Points on a hilly landscape, in no order, each with its height.
A ball rolls from a point to the lowest of its 2 nearest points, and stops where none of them is lower. Distance is the straight distance between rows; heights are no part of it.
poni height 68.6: [ 17   4 -38   9 -21   0   4 -15   7 -11  42   6 -18   0 -25  23  17  -6
   6 -15   0   8  25  -8   0 -14 -24   7 -25  -6  23  -4   7  24 -22  17]
Mor height 26.4: [-24  25  11   7   1  53  -7  10 -30  15 -12  17  37 -17  29 -24  11 -10
  27   6   0 -21 -14 -25  -2  18  24 -23  14   1  -6   1 -14  -4  10  11]
pifuz height 30.0: [-15   7  11  -3  21 -14 -25  32  -3  10  22  -5 -26  -4   8  -6  21  -9
 -15 -18  24  21  18  19 -23  -6  -4   0  32  -8   6  -7  -5  -3 -37   7]
Diti height 36.2: [  0  12  -1   4  -8   3  17 -16   1  14 -29 -18  15   2  18   2 -47  -1
  19   0 -23 -10  18  20  12  25   1   1  -1  -6 -39  -7  16   4  51 -27]
Nimar height 22.1: [ 20  -1 -13  26   8  -6   5  -5 -24  21  12 -21 -10 -24   6 -13  25 -18
  -4  -5  11   5  34   5   9  11 -32  11  24 -24   8 -19 -24  10  21 -13]
giki height 42.8: [-17 -31  34 -10  -6  -8   2 -10 -10  13   1  14 -12  -9   8   7   2  -2
   0  -7  17   3 -32 -10 -14  18  22   6  37  16  -5  16  14  -4 -29  10]
merof height 35.4: [  8 -18 -13 -25  11  16  11  -7  -8  16  13  -1  21  35  19  -3 -16   4
 -29 -18   2  44  15  16  -2  26  -9   0 -10   2  18 -25  -9  -6 -30 -13]
vanez height 41.3: [  8  24  26   5  10  21  -8 -14   8  21  18   9  -4   4  14  12  -2   7
 -34  11  -2   3  23  -3  26   8   4  14   4   3  25  -7   2 -14  -4   5]
Fip height 42.7: [-23 -12  -7  -9  21  22   6  13 -37  -4  10  25   6  11  31  -5   8  19
   2 -20 -25  25 -20 -19  -5   2  11 -33  -9  13  34 -16 -20  14 -35  18]
Nudug height 44.6: [ -1  -2  46  -1   6   2   0 -18 -19  35 -10  26  -6   6  19  21 -32  17
 -27 -10   9  28  -4  -4  16  20  13  -7  35  11  13 -13   1   0 -24  22]
Tifu height 48.5: [-16  -6 -20   5   6 -20 -13  24  33 -31   8 -21 -10 -15 -10 -31   8  -9
  29  13 -14   5  17 -22  10 -21  13 -16 -11   8  -8  16 -26   2  11 -24]
fazog height 72.9: [  7  27  -9   9   4   2  -4  22   6 -28  -3  -8  23  32 -12  -2 -13  14
 -19   5  -2  16   5   1  10 -15 -11 -13 -19   1  21  -2  13  12 -11  29]
tilu height 51.9: [ 12  21  -3  18   4  30  14  -4 -22 -13   0   3  11 -11 -11  -5   9 -15
  -1   9  -5 -26   3   0   4  -3 -15  14   2   9 -10  17   7   0  25  11]
rel height 39.8: [ 11  10  -5 -10   6   7  16  26   1 -20 -23  -9   9  28  23 -19  -2  18
   2   6 -29  -1 -13   8  10 -28   1 -14 -31 -27  -4  -1  -2 -17  14 -16]
zus height 17.1: [ -9  15  -1  18   6   5   8  22 -33 -13  -2 -15 -24 -24   8 -18  35 -21
  10 -15  11 -28   3   8   2  20 -12   3  55  -9 -31  -6   8 -14  19  -6]
pela height 52.0: [-29  28  14  13  -1  10 -41  23  17   0  -6   0  22  -3 -18   7 -29 -25
   9 -14   4  10  10  -3   0  -1   8 -29  18  31 -23  16  -9  18   9  10]
baluz height 47.5: [ -7   9  44  -5  -5  13 -26   7   5  10 -12  23  -3  17  15   1 -27  20
 -19  -7  10  12 -12  -7  25  15  35  -5  24  24   5  14  11  -4 -22   9]
Sile height 53.5: [-17 -20  -6  -7 -13  -7  -8  -9  -2  32 -22  -5  17   4   9   6 -22  -3
  32   4 -18  16   5 -10  -4   7   9 -24 -20   4  -2 -21 -18   7  -2  -9]
Zega height 47.2: [-14 -22 -13   7 -21 -44   8   4   6 -35  -5 -20 -15 -17 -28   6 -13 -11
  21  -3 -13   6 -11 -19   2 -20  -1  -9   4  10 -13   5 -11  39   6   9]
dere height 27.3: [ 26   3 -20   8  16 -32 -10   1  11  11  26 -35 -10 -19 -23   3  11  -3
 -31 -14  -3  -1  46  25  10  10 -17  21   9  -6  16 -10  -1   6  32 -33]
puvol height 41.5: [ -4 -28  30   4  -8  -8  10 -23 -35  43 -23  23  10   5   1  28 -26  10
  -7   4  14  38 -19  -7 -14  24  -8 -10  16   9  17 -27  -4  15 -26  29]
Buge height 46.4: [ -1   8 -19 -12  -2  17  12 -20   6  20 -20  -9  21 -19  -6 -16   5 -21
  16  21   4 -16  17  11 -17 -17  -4 -12 -15 -48 -11 -17 -11 -17  41 -14]
Lep height 41.4: [ 12  11   2 -13  -4   4  -8 -12  48  -3 -12 -13  32  19 -10   9 -46  13
 -24  10 -16   9  16  18  25  14  18  -2 -16  27   5   8   8   1  17 -40]
Savi height 24.0: [ -7  30  -5  23  23   3   8  30 -41 -32 -24 -10  14  -2   0  -9  -7 -17
  -1 -27 -14   4   6  25   9  -9 -24 -11  25  -5 -28  -2   2  15  33   7]
vokuz height 29.4: [  1  18  20  -1   1 -12   6   0  12  16   7 -15 -27  -7  32  -1  -7  26
 -14   7 -10  -3  21  18  11   0  19   0   0 -26   1 -22  12 -18   5 -20]
zul height 51.2: [ -8 -18 -19   7 -11 -19 -11 -18  14  27  43   7 -27 -18  -3  10  13 -10
   7  -7 -12  18  33 -13  -3  12   5  -2 -14   3  20 -20 -29  -1 -27  -5]
Rimen height 36.5: [ -7 -22 -30 -24 -10 -13 -18  15  22   3  19 -15   9  24 -23  -6  -9 -19
  13 -18  12  30   9  20 -36  11   1  -2 -15  14  -1  -1 -20  15 -30 -23]
dedov height 28.8: [ -8 -36  -8 -10  24   0  -4  -1  -8 -18  -6   8  24  19 -14  -7  10  -4
  -2 -17   7  17 -32  -6 -14   8 -11 -13   0  30   6   9 -14  12 -18  -6]
Ziku height 44.2: [  0 -33 -12  10  -4 -17  10  -8   3 -24 -27 -10  24 -16 -36 -11 -10 -20
  22  17  -2  -5 -25 -27  -6 -18 -12   0   9   1  -4  11 -20  25  25   9]
Mavo height 50.1: [ -3  22  24  -1   0  15 -18   8  35  16 -21   8  -2  -2  25  -2 -18  23
   2  17 -14 -19  19  -1  21 -23  37 -24 -14 -20 -11   2  10 -25  20  -9]
Zok height 39.0: [ 20  21   0 -14   5  10  -8  13  19  -8 -26 -15  28  27   7  -8 -31  22
  -1   8 -16  -7   4  18   7 -17  12  -1 -28 -16 -15   3   6 -14  25 -25]
dobef height 53.6: [-19  43   4  19   1  10 -31  32   0  -7  23  12  -2 -14 -17  17 -10 -21
  -2 -24   1  -9  20   4   4  -5  -4 -22   8  24 -11   9   2  12   4  29]
bemi height 30.5: [  4 -46   2 -17   5  -5   6 -12  12  11  19  18   0   2  -4 -14  10  -1
 -11  17  23  29 -23 -13 -25  -7   7  -1 -18  18  19   2 -19 -12 -42  -5]
lalas height 35.7: [ 34  -9  -1  10  -4 -26  18 -24  -3 -13   3 -18 -24  -8 -28  -1  20   4
 -21  35  20  -8  -5  -6  -7 -28 -17  35   5 -24  15   1  15   2   6  17]
subov height 42.4: [  9   3 -12  -8   6   7   9   8   2 -12 -16 -21   0  16   2 -11  10   0
  -1 -10   2 -11  -2  39 -23   1 -17   7  -8 -30 -22   6  21 -17  17 -16]
nub height 28.2: [  7 -14  17 -12  39  28  -6   7 -12   9 -27   9  35  23  24 -21  -6  -5
 -15   1  -4  20 -20  -6   5  18   5  -8   9   0   9  10 -17 -15  -4 -22]
vib height 70.2: [ 24   7 -23   7 -18 -16  10 -12   3  -8  11  -7  -7  12 -23  15  10   9
  -5  12  17  25  19 -13 -12 -30 -21  -4 -27 -17  35 -24   5  31 -20  36]
Zup height 31.7: [ 15 -10   8 -25  37  36  10   2 -13   3  -6   9  30  44  25 -14 -12  15
 -40  -6  -2  24 -23  16  -1  11  -6  -1 -12  -8  11  -9  -8 -20 -21 -23]
famob height 54.3: [  7  25  -7  18   4  46   4   0 -27  -1  27  16   8  -7   6 -16  31  -6
  -5  12   7 -23   9 -11   7   7  -6  13   6  10  20   9 -10  14   7  29]
retop height 32.0: [-13 -24  17  -6   3  12  16 -24 -23   8  24  29 -13 -14  17 -10  31  18
   0  18   6   8 -24 -34   1  -8  13  -4  -4   9  44   0 -16  -4 -42  31]
fiku height 19.5: [ -3  -9 -31  13   0   2  27   2 -30 -10  21   9 -14   4  19  -9  26   0
  13 -20 -11  23   7  -7   1   0 -10   2 -12  -8  21 -12 -19  12 -26   4]
tirim height 14.0: [-18  10  15  28  -5  -5   3  24 -23 -17  -8  -9  -4 -11  21 -26   0   7
   8 -10 -14  -1  -9 -20  34  11  14  -4  32  20  -7  11 -13   8  17   7]
vakun height 57.2: [-21  21 -21  31 -23   5   4  -3  -4  -7  24   9   6 -17 -22  10 -19 -39
  29 -23   2  -9   7 -18   4  30  -4  -9   0  32 -11  10 -17  31  26  15]
Mipad height 36.4: [ 13  43  28   7  15  40 -14 -17   5   8   8  13   4   3  -3   6   7   1
 -34  11   3 -35  15   7  18   9  -6  22  23   7   4  25  26 -24   6  14]
siza height 53.9: [  5  -3   4 -12 -19  -3  -5 -15  15  27 -10  -4   7   9   2  -3   7  14
   5  35   5  -2  -3   2 -32 -25   6   3 -40 -32  14 -17   1 -15 -14  18]
nabim height 41.0: [-20  26  29  13   6  15   3  14 -50  -6 -18  15  -7   8  18  10 -17  14
  -4 -25 -17 -11  -9  10  23  10   0 -24  35  16   2  -4   9   6  10  27]
gana height 38.4: [ 18   1   8 -14  21  -5  -4 -17  28   6  -3 -18   4   3   2   9 -31  15
 -21  -1 -25  11  25  31  22   5   9   8   1   5   7  -1   0 -11  21 -49]
Pida height 24.1: [-15  14  -3   0  10  12 -10  27 -32  -2  18  -8 -23   2  16  -6  38 -13
   3 -24  25  -8  14  21 -18  19 -10  12  30  -3 -11  -5   3  -2 -12   3]
Vezu height 38.9: [ 10   5   3 -14  25 -20   2  15   0  -8 -16 -32 -18   0   6  -4  19   2
  -7  -3   6   1  26  30 -16 -19 -16  -5  17 -40 -14 -17  12 -17  14 -31]
nabab height 30.7: [-13   6  -7  -5  -6  42   2   5 -24  25 -24  16  37   4  19 -18   8   4
  32   5  -6  -6 -13 -15 -11  10  -1 -14 -25   0   2 -11  -9   0  -7  17]
norim height 58.8: [-22   2  -6  11 -12  18  -9   2   4  -3 -12   5  26 -13 -17  -5 -12 -38
  25 -10   0  -3  -1 -10  -3  11  -4  -3   1  20 -27  12 -13  13  21  -2]
Suba height 41.2: [ -3 -48 -22 -10  -7  -7  22 -11 -11 -10 -24   5  18 -10 -14 -17  17 -17
  34  12  11 -12 -41 -26 -23 -11 -19  -9  -3 -12 -15   8 -24   5   9  -5]
Gefup height 52.7: [  8 -22 -23  -8  -6 -18  24  -3   1 -26  -4  13 -19  -2  -9   9  13   6
  11   3 -22 -16 -30 -15  -3 -33 -13   1 -25  -8  -1  19   6  -2   7  13]
luvus height 40.0: [-18 -23 -24 -24 -11   5 -30  13  33  -7  19  10  10  15 -12 -14  17  -7
   9  -6  28  23 -10   2 -36  -3  13   0 -23  18  -2  16 -11  -5 -35  -8]
zuze height 28.0: [-17  40 -19   5   3  29   8  22 -36 -19  -6   9   8  -2  11   3  -9 -14
  13 -29 -19  -2   6  32   8   5  -8 -25  -2  -2 -25  -7   5  12  36   1]
gepel height 45.9: [ -6 -12 -30   2 -13 -10   2  19   7  -8 -15 -17  10 -13  -7 -24   3 -13
  39  15  -8  14   7 -20  -9 -20  -3 -25 -20 -12  -4  -9 -29  20  14   1]
zugi height 35.5: [ 16  -2  15 -12  20  14  17  13  -3 -13  -7   4  11  32  24 -12  -3  27
 -27   4  -7   5 -27  16  16 -11  -4  11  -8 -11   9  -3  10 -21  -8 -10]
zibak height 35.8: [-14 -14  16 -19  13   5  -8   5 -15   2 -37  16  10  12   3  12 -11  15
   0 -12   0  -3 -47   1 -11 -12  -7 -25  -7   0 -13   6   7  -8 -22   5]
Tova height 40.1: [-11 -26  -5  -2   9  -7  30  -4 -52   2 -12  25   8  20  15   1   8  22
   1 -15 -10  37 -33 -13 -16  -5 -10 -29 -21  -2  31 -30 -16   9 -32  19]
lod height 31.9: [  8  15   0  15  -2   5  34 -12  -4  -6 -18 -15   5  -7  18  -2 -27  10
  10   9 -30 -18   7   5  35  -4  -3  14   2 -14 -21  -4  14  -9  50 -12]
biko height 56.9: [ 13   3 -14   0  12  32  26 -15 -29 -17  28  20  -6  -3  12 -15  50   4
  -9  13  12 -13 -15 -15  -3  -8  -9  12  -1  -4  38  17  -8  -2 -19  21]
Nos height 71.7: [ 20  18 -37  -2 -19   2 -12  20  18 -24  -5  -7  16  26 -29  10 -10  11
   0  22   8  23  14  -1 -23 -30 -12 -16 -44  -5  27 -15   9  20 -21  39]
Lek height 48.4: [-22 -30  17   3   4 -16  -3 -14  -2  26  34  20 -33 -30   8  12  22 -20
   3 -17  -6  15   3 -26   7  24   9  -7  13  22  15  -6 -23 -11 -35   5]
zev height 25.1: [  4 -27 -19  -2  17   8   4   7   0 -20  14   6   4  10   1 -14  30  -6
  -3 -15  -1  23  -6  -2  -6  -1 -12   1  -9   6  15   8 -22   1 -20 -19]
bogov height 34.4: [ -3  21   5  27  -3  13   5   3 -28 -11  24   1  -2  -2   1   8  -1  -8
  -7 -16  -1 -16  -6 -12  27  41  -5  13  27  37   5   5   7  19  11  18]
nim height 22.4: [ 29   7  -2  23  11 -35   0 -11 -11  15  17 -24 -21 -25 -24  27  -6  -3
 -38  -6   1   2  32  18  17   7 -34  14  16  -5  10 -29   6  10  21   1]
veso height 22.5: [-15  -2   6 -13  -7 -20  10 -11  10  21   5  -4 -42 -13  30  11  17   7
  15   0  -9 -18  17   7 -13   0  18  -1  -1 -33 -12 -17  15 -37  -7 -14]
Zevo height 32.3: [-16 -16   6  -5   5  -4 -19   7   3 -27 -26  13  19   2 -13  -6  -9   0
   5  -2   4  -8 -42 -21   2  -2   1  -9   0  24 -12  26  -2   7 -12   0]
Sim height 13.5: [ 17  -3   6 -21  18 -15  10 -12  20  15  29   1 -41  -9  18  -1  34   4
  -8   0   4  -5  20  23 -11 -15   7  13 -12 -32   0   1  -4 -34 -11 -32]
tapud height 17.9: [-15   1  13  16  18 -12   6  31 -32 -22 -31 -12   3  -6  12 -20   3  -5
   2  -6  -3   3 -14  -5  11   0 -15  -1  51  -1 -18  -1 -14   2  25  -4]
Gol height 9.0: [ -7  21   0  22  -2 -16 -10  19  -9 -11  15  -5 -35 -30  -6  -6  16 -29
   8 -11   1 -29  12   3  14  -3  -3   3  28  -2 -35  11   5   0  21   2]
zed height 50.0: [  2  -6 -23  17   2 -43   1  26  20 -46   9 -18 -18 -21 -15 -10  -5  -5
  14 -11 -24   6   9 -20  32 -24   0  -7  -6  10  -7  18 -10  13  17  -7]
donez height 44.0: [  0  30   3  11  -9  19 -25  -5  32  14   5   1  26  13  -2   3 -34   8
  -4  23  -5  12  21   1   6  19  18   3 -12  26  10   2  -3  -2   7 -19]
kufom height 51.8: [ -4  -1 -23   4 -15 -12 -19  11  37  -5  50   4 -27  -9 -13   2  21  -1
  10   1   9  12  19 -13  -3  -1  18   3 -14  22  12   5  -7   8 -28  -2]
Reg height 39.4: [  8  10   0  10  -6  -4   5 -19   0   9 -21 -16  23   6  -1  17 -45  -3
  -9  -2  -8  11  16  23  13  31  -8   9   9  14  -2 -17   6  24  26 -20]
Vit height 43.9: [-23  18  15   2   5  20   1   2 -32 -20  -1  31  16  -2  18  16 -16  17
   5 -13 -13 -16 -32 -15  26   3  21 -24  15  31   7  20  12  23   6  32]
Kib height 75.0: [  0  -7 -30  -5   9   0   0   7   2 -40   5  12   2  -2 -34  16  -5 -22
   1 -32 -15  -7  -9   0   8  -8 -14 -13 -12  22  -5  27  13  21   1   6]
Vola height 15.2: [ 11 -14  -2  15   7 -29  -3   1 -16  18  16  -9 -24 -13  -4   7   8  -8
 -14 -12 -13  16  17  -2  18   6 -19   0  16  -3  10 -24 -16  18  -1  -4]
geteb height 30.1: [  6  25   3  12  10  12 -14  11 -24   3  37  -7  -2  11   5  -6  17 -13
 -25 -23  13 -12  17  12   8  44 -16  26  31  24  -3   4   1   0   1   3]
gosis height 43.1: [-14   6  -7  -5 -14  18  22 -12   5  28 -18  -6  13 -22  14 -16  13 -28
  24  11  13 -27  10  -4 -17  22  17  11  -4 -36 -21 -13   8 -30  40 -30]
rik height 45.4: [ -1 -13   6 -27  13 -12 -38  21  27  -6 -26 -15  25  10 -15 -10   5   0
   5  18  13  12 -13  -3 -37 -36   9 -20 -12  -9  -5   9 -18  -3 -19  -3]
zaku height 20.8: [-28  13  18   5  17  28  -6  22 -21  -3 -11   3   6 -22  29 -30  13 -12
  21   0  -3 -11   5 -31  30  15  22 -18  46   7  -7  11 -13  -6  15  -8]
pegug height 49.2: [  1  -6  31 -19 -13  12 -26  -5  29  15 -29  20  13  13  11 -10 -13  19
  -8  16  12  -5 -19  -9   3  12  38  10  -4  20 -10  25  10 -17 -11 -12]
Bamob height 49.9: [-10  14  28  12   0   8 -25   9   2   2 -17  17  22   2   0  13 -31  -3
 -12 -10   0   7   9  -3  27  18  14  -4  30  35  -3  13   0  14  12   4]
fime height 48.8: [  7  -5   7   6 -30 -19   4  -3  10  -9   9 -22 -22   5 -12   4 -12   3
  -2   6  27 -16 -13  15 -10  31  -2  41  25  19 -19  10  29   2   8   9]
levu height 55.1: [ 11 -14  -8  -2  10   3  22 -14 -18 -17   5  17 -17   3 -14   3  35   0
  -1   1   5 -21 -28  -8  -9 -20 -14  10  -5  -2  10  19  10   2 -18  18]
Bib height 36.7: [ -8 -32  16  -4   0 -12   9 -12 -31   9  -5  18 -11  -2  -1  16  12  18
  -1   3   6  23 -42 -24  -4 -13  -4 -19  -2   7  29 -11  -2  16 -39  34]
fenag height 47.0: [-16  34  24   4   2  37 -21  -1  22  11  -3  15  11  11  24  -2 -24  17
   0   3 -15  -9   9 -11  32  11  34  -1  -4  10  -7  15   7 -17   9 -13]
famik height 56.8: [  5 -28   3 -29 -39  -9  19 -15   8  33 -10  -1   2   2  13   3 -21  23
   2  23   4   5 -22   6 -23   2  19   6 -37 -10   4 -19   1 -15 -18  -3]
sido height 21.3: [ 25  -6 -17 -13  21 -30   1  -6  20   4  27 -29 -24 -16  -7   0  20  -2
 -11  -3  -6  16  38  33 -12 -19  -7   5 -14 -24  17  -7  -5  -8   2 -34]
zof height 31.4: [  9  22  23  -5   7  29 -13 -16  23   4   9  12  -4   9   3  -1   9   1
 -15   7  -2 -31   3  10  12  18  17  38  -5   5  -9  26  21 -41  -1 -13]
kel height 43.0: [ -9 -21 -23 -22  -1  -1 -21  26  23  -7  -8  -2  17  11  -7 -30   9   2
  21  11   4  14 -15 -21 -17 -16  12 -27 -18   4  -7  11 -27   1 -13 -15]
Toko height 34.3: [ 13 -14  34 -14  19 -14   1 -17  19  23  -3  -4 -18  -3  33   9 -26  22
 -23  -1 -11  10  15  25  14   4  19   2  10 -17   0  -6   3 -26   0 -43]
luran height 42.3: [ -1  -6  10  -4  16 -29   2  -2  10  -3 -13 -24 -19 -11  -8  10   3  -1
  -1   3   4  -8   7   7  -2 -14   1   9  21 -18 -10   2   5 -10  12 -18]
Zef height 45.1: [ 21  -1  13   3 -22 -29 -14 -12  28 -19   8 -22 -19  -1 -43  12  -4   1
 -21  26  25 -20 -14  10 -22  -5  -7  37  32   7  -9  11  30  14   2  10]
dami height 46.6: [ 10  13  12   4 -33  15 -19 -16  39  15 -18   5  22   5   2 -12 -21  10
   4  29  11 -11   6  -5  -2  23  39  18   0  18  -8   8  -7  -3  18 -29]
deruk height 34.7: [ -4 -52   9 -16  16 -12  -7 -18  13  -4  -1  17  -8  -9 -20   2  21  -5
   1  14   7   0 -32 -25 -28 -25  -4  -8  -8  -2  14  20 -21 -18 -24  -1]
Ziger height 29.6: [ 45   1  -2  24   1 -21  19 -29 -20   2   4 -17  -6  -7 -26  15  -3   4
 -32  24  14  -9  13   5   4 -10 -37  25  10 -18  18 -23  14   9  16  29]
miseb height 17.7: [-18  28   5  17 -16  -2  -5   0  23  -6   8 -16 -16 -38   6 -14   8 -21
  14   7   2 -31  19   0  25   3  19   8  18 -10 -33   9   5 -16  43 -16]
Tur height 35.1: [  6 -43  -6 -25   4  -8  18 -14  -2  20  17   5   1  13   4   2 -11   7
 -23  -3  13  47  -6   4 -13  -8  -1  -7  -8   4  20 -30  -5   1 -41   3]
tofa height 32.8: [ -4   9 -38  -1  -9   5 -14  17  -2  14   9 -18   5  12  -4  -2   5 -21
  19 -28  24  30  31  18 -32  18 -14  -1   6  -2  -2 -13 -22  26 -15 -13]
rakiz height 62.1: [ -3   8   8  -8 -23 -17   6 -11  27  -2  24  14 -35   7   3  28 -16  24
 -11  -1 -15 -19  -9   6  19  -4  18  16 -28   6   8   3  39 -15 -24  19]
Nuvo height 25.5: [  3  27  -3  25 -19 -16  15   6   4  -3   5 -28 -26 -33  10  -5  -7   4
  11  20 -23 -26  24   4  35 -11   5   2   1 -17 -17  -9   6  -1  52  -1]
Fof height 38.3: [ -5 -67  -5 -14  14 -25  12 -31  -7  -6  -9  12  -1 -17 -36   4  18 -22
  16  -6  -2   0 -35 -25 -21 -18 -30 -16   2 -12 -10   8 -26  -2  -4 -13]
sem height 66.9: [ 25  -5 -40   9 -35 -31  21 -21  12 -20  34 -11 -38 -15 -16  32  -2   6
   8  -7 -10 -11  16 -10  14 -10  -4  14 -28  -6  18  -4  16  17  -9  10]
mos height 44.9: [-23 -15   7 -10  27  27  -7   0 -15  -3  25  26   6   0  29  -4  13   0
   1 -14 -10  14 -10 -27   9  23  18 -19   7  35  26   4 -16   2 -39   1]
sagat height 38.2: [-23  -7  12  11 -33   0  -1  -4 -19  44 -14   6  10   6  14  18 -24   6
  30  -4  11  25  -8 -17 -26  31   1  -9   3  11  -1 -23  -3  27 -17  29]
Besa height 23.8: [  1 -19  11   1  38  -8  13  16 -20  -6 -24  -8  12   8  16 -17  12  -6
  -3 -12   3  21  -7  12  -8   6 -12  -5  26 -14  -7  -3 -18  -9  -1 -23]
setan height 31.8: [ -7  38   8  11  18  30  -5   7 -12  -9  -8   8  20   9  -3  16 -30 -21
  -6 -19 -22 -16  10  27  10   4 -16  -8   0  10 -30  12  24   1  37   2]
nev height 45.7: [  1  12 -19 -13 -20   9  18   3 -20 -18  -9   0 -15  13   1  -1  23   1
  21  -8  12 -37 -23  33 -29   3 -15  29 -10 -27 -30  14  33 -10  10   1]
Mun height 55.4: [-28  35 -20  13 -14   4  -9  19 -10 -14  24  16 -10 -27 -17  17   4 -35
  30 -31   1 -22  10   1  -2  -4  -7 -12  -5  12 -20  19  -5  25   9  15]
rika height 74.0: [  5  -4 -14  -3   6  -6   5  11  14 -32   4  -2  10  22 -11  13 -17  -1
 -15  -7  -3  12  -3   2  20   6  -7  -3 -12  19   1  11  14  11  -2   6]
lazol height 27.8: [  8  15 -22  13 -13 -16 -12   9  -8  13  19 -18 -11 -15  -7 -17  26 -19
  15 -10  23   1  39   9 -11  -1 -16  20   8 -12   0  -9 -12  13   2  -7]
fiv height 35.6: [  9  37  -9  -4   8  34   1  10  16 -14  -8  -4  23  38   5   6 -31   6
  -8 -10 -26  -5  15  26  15   2 -13   2 -28   0 -13   8  20  -4  26 -11]
lezon height 59.3: [  4   3  11 -18 -40  -1   1 -10  25  19   0   3  -2  13  19  17 -22  18
   5  13  -7 -12 -12   9  -8  14  13  23 -31   2 -14  -2  29  -6  -8   6]
fikek height 51.0: [ 25  -7 -14 -20  -3  12  -2  -7   6  11 -21  -1  30  27 -11   0  -2  20
  -4  26  21   7 -21  16 -28 -25 -16   4 -33 -19   9  -4   5  -5 -10  11]
kag height 26.3: [ -3 -17 -10  15 -13  -3  21  -7 -13  -6  42  22 -15  -8   3  -7  23  11
  16  -6   0  10  -3 -40  15   1   7  -8 -11  12  34  -5 -16  13 -32  34]
zuf height 46.1: [ 13   3  22   0  10 -15 -13 -10  17  -2 -15   2  -1   0 -16  18 -11   7
 -12  18  -5 -10  -6  -2  15 -33  -6  -1   5  -7   9  14  12  -7   1  12]
tek height 64.7: [ 17   3 -11  18 -14 -28  24  -6  16 -31  30  10 -35 -10  -3  35   3  20
 -24   7 -23 -18  10 -13  35 -11   0   9 -21  -3  14   0  29  -2 -21  32]
supir height 39.2: [ -5 -27  20 -21 -12 -15   9   1  -7   2 -24  12  -6  10  12  -1 -10  12
   3  11  11  -2 -45  -2  -9   4  10   8   8  -8 -10  13  11 -18 -19  -2]
bafat height 38.1: [ -7  10  24  16  -1  -2  12   3 -37  -5  -2   3 -12  14  18   8 -19  13
 -25 -27 -12   6 -13  10  29  35   0   6  39  30  -9  -9  15   4  -2   5]
vik height 51.7: [  0  -8 -17  -9 -20  11  -5  -6  17  28 -32  -8  43   6   9  -7 -29   7
  33  16 -17   6  16  -9 -10   3  12 -12 -41 -17  -6 -22 -21  -3  18 -26]
tef height 40.6: [ 27 -12   6  -3  -7  -5   2 -21  18   1   6 -16   0   4 -28   5   2   5
 -19  24  30   2  -4  14 -21  -3 -11  30   0  -4  12   1  11   2  -4   5]
Debav height 47.7: [  3 -11  17  -4 -14   6 -13  -5   6  12 -44   0  32  10 -21  -1  -3  11
   3  32  24 -12 -39 -10 -22 -29  -7   3 -13 -18  -9   4   7   5   6  23]
Mez height 39.9: [-10   2  -7 -10 -17   5  15 -14  15  25 -14  -8   1  -7  18  -3  -8  -5
  21 -10  -6 -25   7  14  -3  31   8  16 -19  -5 -35  -5  21 -22  34 -43]
Nit height 34.9: [  4   4  11 -10  33 -32  -6  26  -5   6  10 -22 -33  -4  -3 -19  31  -3
 -11  -4  18  14  16  23 -29 -24  -6   2  33 -43   0 -24 -13 -19 -10  -9]
Vub height 49.1: [ -9  -4  -3  -2   0   8  22  -8 -12 -15 -17  -2  10  -3 -19   1  17 -15
  17   3   3 -30 -25   7  -6  -5 -24  19  -3  -9 -28  20  16   0  28  10]
Voki height 45.3: [ 17  12  -3   7  -4   0  -7  -6  19  15  45  -1 -13   8  -2   7  14   9
 -29  10   7   8  29   8   7   3   1  14 -14   1  26 -13  10  -4 -26  17]
Lusur height 25.2: [  5  31  -3  -2  -1  12 -15  -9  36  -4  21  -6 -16 -11   2 -10  12  -8
   3   8  -2 -32  32  11   6  10  17  25 -10  -1 -22  16  11 -25  26 -38]
Riz height 45.8: [ -5 -27  14   3  20 -15  -1  -4  -4   1  20  13 -21 -10   0  -3  29 -14
 -10 -17  11   3 -12 -13   3  19   3   4  38  19   5   9  -9  -5 -24   1]
buna height 44.3: [ 17  -9  28   4 -10   1 -10 -18  12   7 -25  -5  23   9 -27  -9  -7   4
 -11  38  35  10 -13  -2 -26  -7  -1  18  14   3  12   6  -4   5   8  16]
kular height 34.5: [-22   0  24  -4 -19  25  -7  -5 -29  41 -37  24  26  10  19  10 -13  15
  14  10   1  -1 -21 -14 -13  12  14 -22   0  -1   8 -18  -1   5 -19  28]
res height 48.9: [ 12  23  -4  24 -16 -19 -34   6  25   7  39 -12 -27 -21 -14  13  20  -2
 -19  12   5  -2  39 -17   5 -11  11  11  -1  14  19  -5   2   8  -2   7]
serud height 75.8: [ 22  -9 -29  17  25  -6  19   3  -8 -64  18  19  -7  -9 -29   9  16 -11
 -10 -25 -11 -16 -13 -17  20 -16 -11  -4   2  25   8  17  15  22  -1  18]
dele height 52.8: [ -1   9  16 -28  -3   4 -10  10  18  20 -27  -2   3  11  29  -5  -5  34
   5   7   3 -18  -4  18  -1 -27  33 -19 -18 -43 -14   0   6 -35   2 -18]
kopeg height 49.8: [ -1 -10  -3  -1   1 -27  -1   3  23 -30  -4   3 -27  -9 -26  28  -1  -3
   1   0 -15 -18  -3 -13  -4 -37  -3   0  -6  -9 -16  26  26   5  -2  22]
Nom height 49.3: [ -4  -6 -19 -19  -9   1   6 -21   3  51 -38 -18  35 -15  -7  -1 -14  -8
  32  14  -2   5  24  17 -32  -9  -8 -17 -20 -36  -2 -31 -14   3  31 -25]

For each start below, name the point where the ball stops.
vik: Gol
pegug: Sim
zul: fiku
res: Gol
Mavo: Sim
Nudug: tirim
vib: Vola
fikek: Vola
dele: tirim
